Each row is a point on a landscape with many peaks, with its height.
A climber steps from a point to the highest of its 6 nearest points, and stops where none of them is higher. Distance is the straight distance between rows; heights are no part of it.
(294): [ -6 -16  21 -17  23  11 -29   7 -38  15  19  16  43 -10 -28 -17 -13 -16]  height 402
(243): [  8  18 -41  33   3   2  11  22  12  24  -8 -67 -22  -6  55  28  46 -23]  height 422
(272): [ 11 -15  21 -15  12   2 -24  -2 -27  -7  13  29  19   2 -22  -1 -24  15]  height 599
(577): [ 13  -3 -18  18  16   2   5  26 -13  27  11 -39 -23   5  23  26   7   1]  height 349
(249): [-16   7 -37  29  -6  24   3 -12  -5 -12 -24 -41  -6   7  37  24  32   5]  height 420
(326): [  1   4 -36  30   7   4   8  19   0  28   5 -64 -20   0  43  27  32 -12]  height 423
(483): [ -4   6 -42  32  11  15 -13   2 -12   7   4 -46  -4  -2  27  22  35  -9]  height 449
(575): [ 44 -18  15 -25  22 -11  17  21   3  12  41 -12 -13  12  -6  25 -20  28]  height 114
(360): [ -5  -8  -1   5  17   1 -22  -3 -30   2  10  -3  21  -7 -10  -1  -1   2]  height 421
(191): [-27  22 -61  27  11   1 -42   4 -34  25  25 -53  30 -21  25   0  33 -36]  height 489
(247): [-20  -9 -17  10  30  -2 -48   1 -41  46  37 -20  46 -23  -7  -6   1 -29]  height 601
(327): [-16   2   7  -1  -8  16   8 -28   1 -37 -23  34 -28  -4 -12   1   0  22]  height 323
(512): [  6 -19  16 -16  28  -2 -29   1 -35  26  36  11  41 -17 -34 -14 -18  -5]  height 443
(274): [ 21  -3  21 -58 -18 -28   8  -1  12 -47  18  71 -15   8 -24 -21 -41  37]  height 347
(54): [-34  10   0  30   6  27 -38 -19 -33  -2 -33  15  51 -31 -18 -21  14 -46]  height 454
(18): [  7 -16  41 -37   2   1 -20  -4 -17  -7  25  60  37 -13 -47 -29 -40  -2]  height 462
(188): [ 36  21  27 -75 -53 -76  65  18  77 -29   4  49 -60  22  -3   0 -43  37]  height 173
(246): [-16  -4 -15  16  16  20 -16 -14 -30   0   2 -14  22 -10  -5  -3  14  -8]  height 469
(201): [ -4  -1  15 -29 -19 -12  18 -14  13 -54 -14  60 -25  13 -20 -13 -17  36]  height 200
(433): [-21  -9  16  11  -1  30 -16 -30  -6 -33 -20  38  16  -1 -26 -16  -6   2]  height 493
(522): [ -9  15 -60  44   4   8  -2   5   1  13  -3 -57  -4  -9  43  22  38 -14]  height 435
(200): [-26   1 -19  27  -2  49 -16 -52 -18 -24 -43  -8  28 -15   0 -14  24 -21]  height 419
(68): [-41   4  11  19  17  26 -39  -8 -41  18  -2   3  54 -22 -27 -21   7 -38]  height 486
(23): [-20 -11  24 -14  25  -7 -42   2 -37  51  38   4  60 -21 -35 -15 -24 -30]  height 475
(40): [-19   1  23   1   7  19 -28 -22 -19 -18 -13  48  26 -12 -27 -26 -10 -14]  height 438
(125): [ 38 -17  23 -42  -7 -21  23  12  27 -12  32  23 -32  19  -3   9 -25  44]  height 216
(387): [ 29  -8  24   8   0  -3  45  24  57  17 -25 -29 -50  26  27  18   3  14]  height 167
(474): [ 43 -17   7   7   5  -4  40  32  18  39  12 -34 -34   6  15  31   5  18]  height 600
(349): [ 22  14  17 -58 -31 -45  33   2  35 -49   6  64 -36  16 -19  -5 -39  37]  height 243
(35): [ 31 -16  30 -13  -7  -8  53  25  39   9  -8 -14 -40  27   8  12 -11  29]  height 40
(160): [ 14  -9  39 -44 -17 -12 -18  -6 -11 -31   9  78  23  -8 -49 -32 -43  10]  height 607
(369): [ 12  -4   6   1   2   9  15   0  13  -9 -12   3 -30  14   9  19  -5  29]  height 140
(42): [  8 -14   9 -12   7   5  -5  -1  -8  -5   7  10  -1  13 -10   9 -14  21]  height 299
(211): [  6   8   6  33 -20  11  53   0  57   7 -53 -38 -50  29  29  12  24  -6]  height 295
(457): [-10  -4  -1  18  -3  15  23 -11  10 -33 -36   3 -26  11   5  10   5  18]  height 270
(553): [  5  10  25 -36 -38 -35  63   0  64 -32 -22  42 -66  25   5   1 -18  41]  height 116
(432): [-24  15 -44  37   6  26 -31 -29 -28  -7 -25 -30  34 -15  14 -12  36 -26]  height 455
(46): [  8   1   6  22  -8   4  44   5  33   3 -34 -27 -46  20  16  24  10  10]  height 232
(555): [-19   0 -23  17  20  -3 -37   3 -39  31  24 -38  22 -21  14   1  17 -26]  height 525
(505): [-10   1  46  -9  -4   9 -20 -10 -15 -17  -4  78  45 -19 -55 -38 -25 -17]  height 445
(70): [ 25 -22  18 -20  26  -7 -15  12 -23  16  42  10  18  -1 -24   3 -27  17]  height 343
(91): [ 17   0  -8  33  -7   7  36  19  40  30 -29 -56 -39  12  49  29  39 -22]  height 368
(49): [-27   9 -54  28  -1  18 -38 -11 -33   7   1 -44  34 -15  23   1  36 -38]  height 481
(417): [ 18  12  30 -47 -49 -63  65   6  86 -28  -6  47 -65  33  -1  -5 -31  46]  height 148
(399): [-43  25 -41  27   8  -1 -62   3 -42  45  14 -43  63 -30  14 -22  25 -54]  height 476
(2): [-43  38 -68  32  -4  -6 -57  -5 -32  29  27 -44  58 -33  26 -34  31 -69]  height 431
(197): [ 35 -14  22 -47  -1 -20   5  11   5 -24  33  37  -2  13 -22  -5 -40  33]  height 641
(499): [ -2  11  20  24 -29   3  64  -1  64  -9 -56 -14 -59  35  26  17  22  11]  height 235

Where does a climber stop that starts at each point below?
(18): (197)
(249): (247)
(505): (197)
(54): (272)
(349): (197)
(188): (197)
